Each row is a point on a tangle of strands that fork, close into loops and nearly touch. The rows are in no order.
Points whose rows are less than 59 apart are linked; no others are. Some points are linked to none.
pof: [ 10 -21  14  -3  12   7  10  -3   5 -25  -4 -23  20   0  -8  13 -23  -9
 -25   2   5  -5  -4   2 -36   0   6 -10  -7   8  -4 -14 -14]
vinav: [ -3  19  14   7   1  21 -25   9  14  26   1   6 -24  -5  32  -5  38  23
  14 -12   4  18 -18  -4   4  -5  19   0   2  -6   1  10  -1]
vefaz: [  0  -5   3 -13 -19   9   2 -31   0   1  17  -2 -12   3  -4  -1   8  12
   6  -8 -27 -11  11  -1 -15 -21 -19  -8   9  21 -10  -2   8]
Tun: [ -5   7 -13  22   0  -1  26  13 -16   6  22  14  47   3 -17 -15  -2  -3
 -16   8 -13   3   6 -12 -10 -24  29 -10   1  -7  22   0   6]
vupe: [ -5 -15  10  -2  -6  -2 -13 -10   8  -7  20  -8  14  11 -14  -7  -1  -7
   8   4 -21  -3   1 -25 -26  -6 -11  22 -13   7   0  -1 -18]
Nugi: [-23  11 -39  19  15  -1 -13  -2  12 -17   9  19  10   7  -4 -16  14   5
  -9   4 -22   2  -5   8   1   3  -6  -4  31   1  33 -13   6]
zavir: [-33   9 -39  22   8  -3 -11 -26  15  -2   5  17  -5   5   6   2  20   7
   4   8 -16   3  10  17   7   8  -9 -14  16   8  26  -1  17]
dif: [ 13 -16 -12  -8 -16  -1  -3 -16 -13 -15   3   1  -3  14 -15   9 -45 -17
   8  20   7  -9  -1  -6   6  -2  -6  10  15 -13 -15 -23 -10]
pesis: [ 15 -12   7   1   3 -11   0   8  20   3 -17 -19 -10  10 -13 -13  -8  10
   0  12   8 -24  16  -2   8   4  -9  28 -11  -2 -45  -3  -3]
zun: [ 10  -2  15   8   0   2  11  17  -7  14 -23  -8   8  -9  -6   4  18  12
 -12  -7  33   5   9   9   8   3  12  -3 -15 -16 -15   1   4]
bovo: [  6  -7   9  -5   3  -1   3 -20  14   2 -19  -5 -28 -19   2  18   7  13
   1   9   6  -8  14  20  23  17 -18  -6  -3  23 -31  11  13]
lozov: [  5  11   1  19 -20  22   9 -23   5  17   8  -1 -14 -16  19  16  24  31
 -14 -17  -1   0  14  14 -17 -18  10 -29  12  26  16   7  39]
busaf: [-12   8   5 -11  -3 -25  16  -8 -33  -1  11  22  -1  -2  -3  13 -10 -25
  27  13 -18  24  -7 -11  31  12  -1   5  -1  -3  12   6 -13]
buk: [ -2   3 -24 -12 -32   3  -2 -27 -15  -7  27   6  -5  11  -6  -3  -2   2
   2 -13 -29 -18   0  -5 -20 -22 -10 -12  14  17  16  -6  19]
pudu: [-21   9 -27 -18 -24 -13 -25  -5   4   1   5  -5 -12  10  -5 -13  11  13
   3 -24  -7 -28 -17   7 -31 -10  -5  11   1  -1  -9   1   6]
vorob: [ 17  -6   1   7   8   0   2  21   6   2 -16  -5   7   5  -6  -9 -21  -8
  -2  21  20  -1   5  -7  21  -4   9  21   8 -21 -22 -13 -10]
kag: [-16  14 -11   9  -8 -12  -6  13  11  17  -2   8  10   1  -2  -8  30  19
   2 -19  -5  -7   2  18 -15  -9   4   7   2   2   0   6  12]
gapa: [  4  -1   6  -5  -7 -31  31  -9  -4   3   0   9 -10  -2 -10   9 -22   4
  13  16 -24 -10  21  -1  21   6 -16   6 -10   6 -34   4  -8]
bep: [-18   5  -4  20   0  -5  26   3 -24  15   9  11  48  -7 -21  -6  19   0
 -10 -11   4  10  13 -10  -5 -13  30 -12 -20  -4  19   3  17]
vofeg: [ 20   6 -23   1   1 -11  23  14  -1   0 -25   9 -16   0   6   8 -23  12
 -13   0   4 -19   5  26  17   8  -1 -17  21  -7 -20  -6   2]
Zare: [-26   6 -13  -9 -22  -7  -1 -13 -11  -7  20  -3  21  -6  -2  -8   9  -3
  -8 -19 -15  -9 -21  -9 -26 -12  10  -5   0  17  44   3   9]
rem: [  0  -1  -7   2  -4   7   2   1   6   5  -6   1  -3   4   7   1  17  14
  -1 -12   5  -9   2  15 -11  -9  -4 -10   8   8 -10  -4  10]
Saful: [-12   2  -1   3  -4  25 -28 -15  -9  12   3   2  -3  -6  11   3  33   1
  10 -16  21   9  -7  -6   4 -13   6   1  -1  -6   7  10  10]
dupo: [ 18  16 -13   6  -2 -29  18  32   1  18 -25  11 -13   5  12  -5 -11  11
  -6   5   5 -14   7  17  20  -2   3   8  11 -18 -32  -3  -4]
ton: [ 21  -5 -10  -6   0  -5  14  -7  -4 -16   0   6  -2   4  -8  14 -59 -17
  -1  32  -4  -2   2   6  22   6  -5   0  22  -3 -14 -15  -8]
Buv: [ -8   4 -12   3  11 -29  21  -9   3  -3  -7  18  -7  -9  -3   4 -10  10
   4  15 -25  -3  25  19  23  16 -15  -3  -4  12 -12   5   5]
Nal: [-12  -4 -31   6  -6   7  -5 -22 -12 -10  18  11  17  11 -14 -11   4   5
  -5   3 -19 -10  12  -1 -13 -18 -10 -13  17   9  18 -13  14]
rozez: [ 19   0  10   9  17   0  13  21  27 -19   3  -9  -4  10  13  -6 -17   7
 -22   3 -29  -2 -15   6 -28  -9  -4  -8  30  17   4 -14 -17]
Mur: [ -9  10   7  10 -16   8  14 -10  -4  13   4  -4  -2 -18  18  16  27  15
  -2 -22   1   1  -2  12 -23  -8  16 -21   0  17  15   9  30]
Gakib: [-19   6 -40  -8 -24  -1 -35   0  -4  -2   5   0   6  19 -11 -25  11   4
   2 -15   2 -27 -20  -5 -15 -18  -1  17  19 -11   6 -10   6]
Ziko: [ 12 -11  15   4  -7   0  27 -22   2  10   0   3   4   9 -15   2  -4   7
  13  19 -24  -3  30 -12  11  -4  -9   5  -3  -1 -32   2 -12]
liku: [ -9  -3   9   1  22   9 -25   6  13  -6  -8  -8   9 -14   4  -2  17 -10
   4   8  13  13  -7   0   9  17  -6   6 -19  16   9   9  -7]
sot: [-23  -2 -36   6  14  -1  -4 -17   3 -23  10   6  20   9 -15 -13  -3  -4
 -12   0 -28  -4  -4   1 -13  -2 -13  -7  17  12  29 -11   3]
zuz: [ -7  11  21  -3  11  19  -2 -17 -13 -12  24  14   6  -3   9   5  -3 -18
  20  14 -17  39 -10 -11  16   2  -5 -11  13   7  34   5 -17]
Zabo: [ 20  -7  10  19  -8   9  24  -6  -4  19  -1   3  15  11 -21   1  -6   6
   4  16   1  -2  26 -15  11 -12   6  13   0 -22 -35  -2  -7]
met: [ -8 -14  19   4   8 -13  12 -10   9 -13  22  -3  18   3 -19  -1  -9  -4
  -1   4 -39   4   4 -15 -26   2 -15   6 -17  14   4   1 -19]
zapu: [  3  11  20   2  22  10  -6   3  -5 -14   7  11  -1  -9   3   7 -13 -16
  12  28  -3  31 -10  -4  40  17   0  -2   8   6  25  -3 -16]
tal: [  5 -19  -3  -3  14  12 -33  17  27 -20   9 -18  10  21  -5 -20 -16 -16
 -10  12   3  -7 -15 -15 -24   2 -10  28   3   4   1 -11 -24]
Pobus: [ 13   2 -12 -22 -16   3 -18  -1   0   5  -8   1 -35  14  21   0  -9   8
   8  -4  14 -11 -10  11   6  -6  -4  -2  24  -8 -12  -8   5]
sezo: [ 13   9   9 -18 -11  -1  -2 -14 -15   4  -3  10 -33  -6  15  15 -13  -3
  24  14   8   5   0   8  41   5 -11  -2  15  -2 -12   3   7]
sodop: [ -2   2  18 -33  -2  26 -21 -16   2  -6  -2 -15 -43  -2  31   4  -8  -3
   4  -5  23  11 -29  -2  -2  13   6  -2  -1  11  -2  10  -3]
tov: [  0  10 -20  26  -2   6   5 -10  13  14 -18  18 -19  -7  26  24  11   8
   2  -5  13   4  16  29  26   9   2 -22  13   0   0  -2  25]
luvo: [  7  20   1  -7  -4   9 -15  14  21  16  -4   6 -42   8  42  -5  10  27
  11  -1 -10  -5 -12  16   1  -5  -3   0  32   4 -13  -2  -5]
kor: [ 24  -6  13  -7 -15   7   3  13  -4  19 -25  -3 -17   0   4  10   8  16
  -5 -10  25  -4  13   9   0   0   1  -5   3 -12 -28  -6  11]
tobit: [ 13   9  -1  22  14   1   6  32  26  -8  12   7   3  11   6 -16  -4   5
 -13   0 -32   1  -7   6 -17 -14 -12   4  30  -2   8 -13 -14]
sedil: [  6  -1   6  21  12 -25  15  25  11   7  -1  10   9   2 -19  -7 -20 -11
   8  16 -14  -1   9 -15  22   3  -5  34 -16 -14 -10   3 -23]
ded: [ -6   3 -24  28  27  -2 -16  21  14  -3 -17   5  20   5 -13 -21  11  -3
  -9  18  17   1  11  12  23   3  -5  18   0  -9  -3  -2  -7]
nivaf: [ 11  -3  -8  16  22   7 -22  20   5   2 -18  -6  12   6  -8 -25   0  -6
  -1  24  38   8   3   1  37   2   4  23  -2 -19  -5 -11  -4]
lala: [  7 -19   7 -11   7 -17  -3  -1   6 -29 -12 -29   9  -6 -10  13 -16   0
 -15  -7   8 -17  -4  14 -31  15  -6  -6 -21  13 -10  -5  -7]
gomok: [ 22   5  -5  11   8   2  12  26  22 -11  -3  -6   0   5  11  -9  -8  22
 -32  -5 -16 -17  -8  27 -36 -16   8 -17  32  11  -6 -17   5]
sava: [ 17  -3  40  -3   2  22  29 -12  -7   0   3  -7  -4   1   3  13  -9   6
   6  12 -16  11  10 -19  -6 -12   3 -14  12   5  -4  -3 -12]
mam: [ 10   9  -5 -15 -21  -5  -8  12   1  15   1   8 -34   6  25  -2   2  17
  11 -10 -13  -4 -12   2  -9 -19   0  -1  28  -6 -16  -3  -3]
vozuv: [ -7  -9 -12 -18  10   1 -44  12  17 -15  18 -11  -7  13   1 -24 -15 -19
   6   4  -2  -4 -25 -14  -5  15  -7  32  -8   4  12   0 -18]
vigug: [ 17   6  25   7  -9  11  17  14  -9   6  21  -3  19   4   4  -8  -6   7
  -1  -1 -27   1  -7 -17 -20 -30  18  -5  16  14  17  -8 -11]
mirak: [ 37 -10  23 -17 -10  20   5  -7  -3   7 -23 -15 -30  -8   4  18  -4   6
   2  -3  30  -1   9  -1  14   3  -3 -12  -6  -8 -19   3  12]
Bage: [  6  -2  19  24  20 -11  17  27  10   8 -18  -6  28  -6 -15  -9  15   6
 -17  -2  28   8   8   6  -5   9  15   4 -26 -18 -15   3  -1]
pape: [  4  23   7  14  -3  20 -18   9  27  29  -5   2 -38   1  42   2  29  30
  11  -6  -4   5 -14  13   1  -6  11  -3  21  -2 -14   9  12]
kifi: [-16  -5  -1 -10  22 -10 -21   9   9 -19   2  -3  -3  -7  -4  -1  -3 -19
  13  11  -3   7 -13  -3  16  18 -13  14 -15  15  14   7 -12]
Tuki: [-18 -12  16  -6  18  16 -36  16   9  10  19  -7  -3  -3  -1 -15  24  -8
   8  -9   4  20 -15 -22   5  23  -2  20 -38   1  13  26 -13]
mibus: [ -6 -12  -2 -11  -8  -6  19 -18 -24   1  -5   2   6 -12  -6  16  -3  -8
  -2 -13   9   0  15   5  -6   7  -5 -25 -23   0   0   6   8]
viv: [  5  14  25 -19 -20   9  10 -14 -36  20   7   8 -10  -3  16  19   5  -7
  20  -5   2  21  -2 -15  20 -15   8 -15  11 -17  12   6  -1]
kemet: [ 20  -8  28 -17   7  -7   2  13  15  -9  -8 -25 -16  -6   3   0 -29  -8
   4  19   7   0  -2 -15  11  10   6  16 -13   0 -19  -1 -15]
lofom: [ 24 -15   0   1  -1   8 -16  11  10   5 -13 -16  -9  18  -9 -24 -12   8
  -4  14  30 -11  12  -6  16  -4   0  27   4 -17 -33 -13  -2]
zalip: [ 26  10  -3   5 -12 -10   9  27  -3  27 -20   7 -11  17  -1 -15  -6  16
  -2   0   8 -14  10   4   7 -15   9  12  12 -32 -36  -8   2]
rap: [ -7   0  -7  19   8  -8  -1  34   2  -6   6   0  27   8 -11 -23   5  -8
 -10  -7  -2   0  -8  -7 -17  -3   8  15  -3 -17  22  -7 -16]
goro: [-17  26 -47   9 -23 -35  21   2  -6   9 -15  21 -12   0   5   1  -9  16
  -9 -17 -19 -28   9  19   1   7   2 -11  21 -14   4  -8  15]
Ret: [  1   9  13 -18  -7   4  -6  -7 -16   3   1   6 -18   3  19  12   1  -9
  17   3   8  16 -15  -4  21   2  -4  -4  11  -1   6   9  -5]
ral: [-13  -7 -19  -2  20 -23 -16   8  10 -25 -17 -16  12  -1 -23  -6 -15  -9
  -5   4  13 -21   3  10  -5  22 -13  17 -20   4  -6  -5  -6]
vapu: [  6   9  37 -21 -18  -8  16   8 -30  21  -3   1  -7  -5  15  11   4  -3
  10 -14   5  17  -8 -14  -4  -4  15  -9   1 -23   2   9   1]
vaku: [  8   6  30 -26 -11   1  -8   0 -13  26   2  -9 -24   3  15  -7  15   5
  25  -3  21  14  -2 -26  32   7  15  12  -9 -27  -9  14  -8]
tad: [  5   0 -12  21  17 -18   8   2  10  -7   6  15  15   3 -27 -11 -27 -13
  13  32 -17  -7  16  -4  28   8 -14  31  -8  -3 -17  -3 -11]
rop: [-12 -17  -9  -3  -3  16 -33  -8   6  -8  15 -11  16  19 -19 -20  12  -9
   6  -2  -4  -8  -5 -17 -24 -12 -12  19   0   6 -10  -5  -8]
Lili: [-19   4  -7   2  -3  39 -10 -38  -6  -5  18   3   2 -10  18  14  16   0
   3  -4   2  12  -9  -1 -14 -21   4 -24  14  29  36  13  20]
suzig: [  8  10  23   6   4   2   0  18  14  18  16  12 -12   4  10  -8  30  22
  11   1 -35   8  -1 -13  -1  -9  -7  13   2   4 -16  13 -12]
Zab: [-10  -4 -22 -18 -11 -15  -2  -8 -23 -14   2   2   4   8  -7   6 -18 -19
   2 -13   4  -4 -17   0  -3   1  -3  -8  10  -7  13 -10  -2]
Fegi: [ 15 -10 -32 -16 -15   2 -25   2  -1   1 -14  -4 -25  15  -1  -5 -15   2
  -1 -10  30 -26   0  18  14   4 -12  13  12 -11 -18 -14  16]
Kegi: [  6   1   5  -3  12   7  -5  11  -5 -15   2   3   0   7   9  -1 -24 -17
   6  20   2  15 -15  -5  18   5  -1   3  14  -3  13 -12 -20]
Veme: [ 10  -9  43 -10 -10  17  13 -13   3  -3  11 -23   3  -1   4   9  -2  -2
   1   0 -12   8  -4 -22 -34 -11   3  -2  -5  10  -7  -7 -17]
Lesud: [ 17   5   0  13 -11  -9  27  11 -11  27 -14  14  -1  17 -16  -8 -12   8
   7   7   3 -10  22 -10  24  -7   4  20  -7 -29 -41   1  -6]
belo: [  6  -7  19 -16  -6  -7  28 -14 -23  -5   1  -5   1  -9   8  23 -21 -10
 -10 -15  -6   6   5   1 -18   1  10 -27  -9   7   7   2   0]
fevet: [  2 -16  22   1  -1  21  13 -10  -8  -6   8 -17  28  -2 -10   7  -4 -10
 -12  -2  -1   7   7 -12 -29 -11   7 -12  -8  11   6 -11  -3]
kago: [ 19  -2   3   2   8  10  13  13  17  -5 -13  -3 -10   0  13   0   1  19
 -17   2  -5 -10   5  22 -13  -2  -3 -17  25  15 -12 -10   5]
Ves: [ 12   2  17 -14 -24  28   1 -29 -13  11  12  -1 -25   2   8  10  13  12
  13  -6 -15   3   8  -6  -2 -22 -10 -11  12  10  -7   6  12]
selan: [ -4 -10  16  22  23 -16  18  14  20  -6  14  -2  21  -3 -22  -2   7   0
  -8  -4 -35  -2   8  -2 -26   9 -14   8 -22  10   7   7 -14]
Vif: [ 10   4   1  19  16 -18  42  13   7  10  -7   7  20   1  -5   7 -20   7
 -18   5 -11  -5  17   5 -14   2   9  -6  -6  -8 -25   1  -9]
sez: [  5   5   1  25  33 -14  37  25   9   5 -15   3  36 -11 -14  -5  -9  -3
 -18  10  11   4  13   8   3  10  10  -2 -23  -9 -15  10  -5]
Sor: [  8  -7  12 -31  -4  14 -23 -26  -8 -10  -8 -17 -33  -9  12  23 -10 -11
  10  -7  24   2 -13   2   8  14  -9  -1 -10  12  -9  12   7]
damo: [-24  10 -32  23   0   3  -6 -25   8   9  -5  11 -14  -7  19  15  27   3
  12   0   5   3  14  23  21  12 -10 -14   5   5   8   6  24]
goged: [-10 -19 -18   0   6  10  14 -26  -8 -20   8  -7  20  -6 -18   9 -12  -6
 -24  -1   2   4  16   3 -25  -4  -4 -35 -11  15  24   0  14]
Dibut: [ -6   1  20  19  19 -23  10  30  17   5   0   3   8  -9 -10  -3  18   3
 -11 -10  -9   5   3   8  -8  16  -8  10 -29   2  -3   8  -5]
Vibag: [  4  13  -5   5   3 -26  46   7 -17  18  -5  20  23   1 -10  10 -12  -5
  -8   1  -6  -3  19  -3   1   2  15 -11 -15 -16 -14   9  -5]
Nuro: [-17  -5 -14  -6  10 -28  23  -8 -13  -4 -15   3  18 -17  -2  20  -7 -12
 -14 -14  16  -6  10  17  -9  22   9 -24 -30  -3  11   7  10]
gitu: [-24   8 -18  -8 -16 -10 -17   3  17  -8   6  -7   1  -5   3  -7  16   8
 -10 -30  -7 -17 -31   7 -39  -3   7  -2  -1  11   6   5   9]
lel: [ 11  -9  20  -5   9 -25  -1  14  19  -5   1 -11  -4  -5 -16  -9 -25 -14
   8  21  -3  -9   3 -20  15   6  -4  33 -33  -8 -18   1 -18]
zad: [ -8  -4 -24   0  10 -27   4  -2  -1 -22 -19  -6  10   0 -27   5 -33 -10
 -11  15   1 -28  15  13  10  16  -5   8 -17  -1 -11  -2  -6]
girer: [ -2   9   5   4   8  32 -31  -1   3  14  -2  -1 -16  -3  18  -1  35  11
  12   4  26  19 -12  -6  29  -6   8   7   9 -10   1   5   1]
meke: [  3  -9   8 -23   0   6 -15 -21 -13  -9 -12 -13  -8 -14 -10  14  -8 -20
  11  12  31   1  -2   2  30  13  -8   2 -18   3 -10   6  14]
Nam: [  2  -3  32  -6   5   4 -19  21  10  16  13  -9 -13  -2   5 -14  15  -2
  11  -4   0  18 -12 -28   7  20   6  21 -27 -10   6  19 -17]
madim: [-18   5   9   9  -2  -4   4   7 -13   8  -2   3  35 -12  -6   1  30  -1
  -3 -16  17  12   1   2  -8  -6  17  -6 -19  -7  12   4  15]
fove: [  9  -3  33 -36   3  28 -24 -10  11  -5   5 -25 -38  -1  16  -8  -8   8
  14   9   4  10 -15 -17   9  19  -1   9  -7   7 -11   9 -17]
fug: [  7   0  -8  -1  -6 -10  42 -13 -22  12   3  20   6  -5  -5  21 -17   3
  -8  -5  -7  -3  27   4   2   4   2 -29 -11  -4  -9   8  11]
suner: [-15   7 -19  34  22 -17  -6  32  23   8 -11  17  11  -3  -9 -15  29  11
  -6   0  -3  -3  13  14  20  13  -7  22  -7  -7   1   6  -5]
Poza: [-19  -6   0  -1  -4  -4   8   0 -15 -12  17  -7  40  -6 -14  -9   9 -12
 -14 -11  -3  -3  -9  -7 -36 -10  18  -6 -12  11  31  -2  10]
rola: [ 28   1  15 -10  -9  14  15 -12  -8   3 -16   3 -21 -11   2  18 -12   2
  12  16  17  10  16   7  42  10 -10 -10   4  -5 -19   1   6]
lumas: [-16  19 -23   7 -16 -18  -4  16 -11  11 -11   6   0  -4  19   4  13  -2
  -4 -23  27   2 -17  16   1  -1  26 -10  12 -27  22  -3  14]
vuli: [-16 -15  -1  -9   8   4 -41  13  18  -4  23  -2 -14   6  -6 -19  13  -8
   7 -11 -16   3 -22 -14  -8  15 -13  29 -25   7   8  19 -18]
miv: [  3   8 -36  16   1  -9  11  10  17  -3 -27  13 -24  -5  23  14  -5  10
 -10   2  14 -10   7  36  27  14  -1 -18  23   0  -6 -11  18]
vovem: [  1 -13  -9 -16  16 -16 -23  -3  22 -36 -19 -26  -3  -7  -7  -3 -20   1
 -15   0   8 -26 -12  16 -19  17 -13   7 -12  21  -4  -3  -8]
Vobul: [  5  -6  -7   9   9 -16  10 -10   8 -22   4   6   8   2 -17   1 -49 -18
   5  35 -19  -5   3  -2  23   9  -6  18   6  -3 -11  -9 -15]
fiv: [-17   0  -3  -4   3  -2  -6 -19 -26  -7  22  19  17   3  -4   2   0 -22
  23  17 -17  30  -2  -9  19  10 -11  -1   6   3  29   6  -8]
gar: [-17   2 -15  -6  -9   8 -10  -3  11 -10  18  -7  11  -4   3 -11  11   6
 -11 -13 -21  -7 -24   3 -39 -15   9  -6  13  23  23   3   5]
mevo: [-19  -2  10  -3   7  -6  -2  -7  -5   1  -9   2  13 -14  -2   7  25  -7
   3  -9  10  14  -1   2   4   9   0  -1 -19   6   8  12  -2]
Zumum: [-17   7  10 -19 -11 -25   3  -6 -36  11   0  14   0  -8   0  10   4 -19
  28  -6   4  14 -10 -15  20   8   3   9 -17 -12   6  12  -7]
rige: [-14  -4  -8   4   5  -4  11  -4  -4 -17   3  -5  23 -13  -4   7   0  -3
 -26 -11  -1  -4  -5  10 -32   0  10 -23  -5  11  27  -3  11]
furo: [ 17 -15  10 -13  -2  -7   0  -3  11   4 -25 -13 -28  -6   0   3   2  16
   0   5   5 -21  19  12   6   3 -22   5  -6  12 -43   4   4]
Tep: [  0   1  -5  10  -8  39  -4 -37 -11   3  14  10  -3  -6   2   3  14   6
   1   1   0  14  17  -2   2 -20  -5 -25  17  20  28   1  25]
dume: [-27   3 -18   7   5 -27  26  -5  -6  -6  -4   6  25 -17  -3  12   1   0
 -21 -14  -6   2   8  11 -22  10  18 -35 -14   1  32   6  16]
bam: [ 10  -9  33   8  17  12 -11  28  28  -5  18 -13   9   1  -8 -13   5  -4
 -16  -8 -12   2 -17 -15 -38   1  -1  12  -6   8   5   5 -14]
Nog: [-14 -11 -10 -23   1 -17 -14 -17 -15 -15 -15  -7   6  -2 -14   9  -7 -22
  10   3  27 -10  -1   5  12  19 -10   8 -24   0   4   3   5]
gak: [ 15  -6  -8   4   2  22 -13  14 -13   2 -17   0  -2   4  10   2   3  -4
 -10  -2  35   5  -5  11   9 -10  11 -15  16 -14  10 -16   8]
tid: [ 14 -10  12  17  16   0  -5  29  32 -18   5 -16  15  11  -8 -14 -12   0
 -20   5  -7  -7 -11  -7 -32   1  -3  20   2   5   3 -13 -19]
Nekom: [  4 -12   4   4  -5  32   8 -33 -15  -3   8   5  15  -8 -13   7   9  -6
  -2  -3   7  10  23  -8   2 -11  -7 -19  -1   8   7  -4  20]
buke: [ 19  -2   9   0  13  -2  28  -1   3   0 -24  -3 -13 -20  -2  15  -8   8
  -2  16   1  -1  18  14  34  13  -7 -13  -8   8 -29   6   9]
luba: [  1  10  31   4  -2  -3  -6  20   7  20   7   1  -4  -9   4  -7  38  13
  10  -7  -8  20  -2 -11   4   7   3   6 -19  -4  -5  16  -5]
nisa: [-20   8   2   9  -9  33  -6 -23  -8   7  10  -2  -4 -12  23  18  32  -8
   8 -11  14  19 -10   0   2 -11  15 -16   3  12  31  12  17]
Fupaz: [ -4  -9  -5   1  -6  13   1 -19 -22 -14  19   8  26  17 -13   0 -16 -19
   5  13  -7   3  -1 -18  -3 -12   3  -1  16  -5  19 -16  -8]
Kono: [ -1   5  37 -24 -14 -19  26   2 -20   6  -3  -4  -9 -15  21  26  -2  -3
   2 -21   0  13 -11  -3 -19   3  12 -19 -12   0   2  13  -4]
Rav: [  8  10 -19  14   8 -12  33   0   5   4 -17  24 -15  -2   7   8 -16  15
  -7  14 -16  -4  27  22  25   7  -9 -16  14   2 -15   1   6]
foger: [  0   0  -7   3  11  17 -12  -6  -7 -18  12   2  15  12   3  -7  -8 -16
   1  14   4  19 -16  -5   0  -4   5  -3  23   1  24 -14  -9]
kagu: [ 20  -9  42 -25  10  18 -10  -4  15  -6   2 -36 -23  -2   5  -3 -14  -8
   9  13  14   1  -8 -31  13  17  10  17 -15   0  -8   2 -18]
Nege: [-34  12 -18  22   5 -23 -12  18  12   7  -2  16  11  -3 -12 -11  36   8
   2 -14 -16  -4   4  10  -2  11  -8  24 -10  -1  13   7   5]
Neb: [ -7  21  12  29  -8  27  -6 -15   4  28  12   8  -3 -11  20   0  51  29
   6  -1  -9   6   6   3   8 -26  12 -13  14  13  11   8  22]
remam: [  3 -21   3   8  -3  23  21 -28 -17  -4  17  -2  28  -4 -24   6 -12  -8
 -17   7  -3   5  23 -15 -20 -18   3 -26  -9  11  11  -3  14]
kima: [ -7   1  -7   4  14 -17  -7  23   0  -9   4   4  13   7  -9 -10  -5 -14
   1  -1   2   5  -7  -6   6  11  -3  18 -13 -10  16   1 -13]
zino: [ 17   0  30 -23   2   3  -5  20  -8   1  -5 -17 -10   4  18  -1 -11  -3
  -8  -5  19  11 -16  -8 -13   3  13  -1   0 -10   0  -4 -12]
Divub: [-10  16 -23  19   1 -16   7  32 -11   6  10  18  31   5 -13 -20   7   0
  -7  -5 -13  -1  -5  -8  -5 -16  19   1   7 -22  20  -7  -7]
Funul: [-12  -7  11  -1  11   4 -31  20  26  -1  22 -11  -1   6  -7 -16  19   4
  -4 -14 -10  -1 -19 -17 -33   5  -4  20 -19   7  -2  11  -9]
geto: [ -7  -4 -18 -16  -7 -31   3   3 -25   2 -14   4   2   2  -5   7 -17 -13
   4  -7  17  -9  -2   4  11  13   1  -1 -14 -15  -2   1  -2]
Tuno: [-11  -4 -19 -14   1 -13 -24   4   3   0 -15  -7 -10   6  -1 -12   3   1
   0  -9  23 -20  -2  11   3   9  -9  14  -3  -8 -10  -3   4]
nas: [ 10   3  -1  -2 -22  30  -4 -29  -7  11  -2   9 -30  -6  15  18  17   3
  16 -10  14   8   4  11  13  -9  -9 -12  13   0  -1   2  21]
tiz: [  8  -7  -9  -6 -26   3   1 -12 -25   0  10   9   8  24 -11  -3 -27 -13
  13   8  -2  -3   4 -16   0 -19   0   7  16 -17  -7 -18  -7]
dur: [-19   6 -36 -32 -18  -5 -32 -12 -18 -12   2  -4 -10  15   4  -2 -15 -18
   4 -21  11 -10 -31  -4  -5   1  -3   9  14 -12  19  -9  -3]
paf: [ 14  10   0  14 -19  35   3 -27   6  11  -4   4 -25 -11  33  17  17  14
   4 -16   6   0  10  15  -5 -17   0 -25  17  11   6   2  33]
kipe: [-12  -1 -27  -1  -5   7 -37   8   7  -8  14  -2  11  21  -6 -25  11  -4
   7  -3  -5  -8 -17  -8 -10 -14  -7  22  10  -8   6 -10 -13]

A piece is two or more points that can be reached from each other along the links. Count, over all rows, the pieces, the separate loops (a circle has one, a figure eight two, a Y none), the forks (points with three links) and the tips (points with one).
pieces: 5
loops: 4
forks: 7
tips: 9

A tip is a point with one link. Name the tips that can be reached along the links from each point below, in the order of the rows.
goged: tobit, sava, Dibut, zad, Tuno
zuz: Zumum, dur
Rav: Mur
tal: suzig
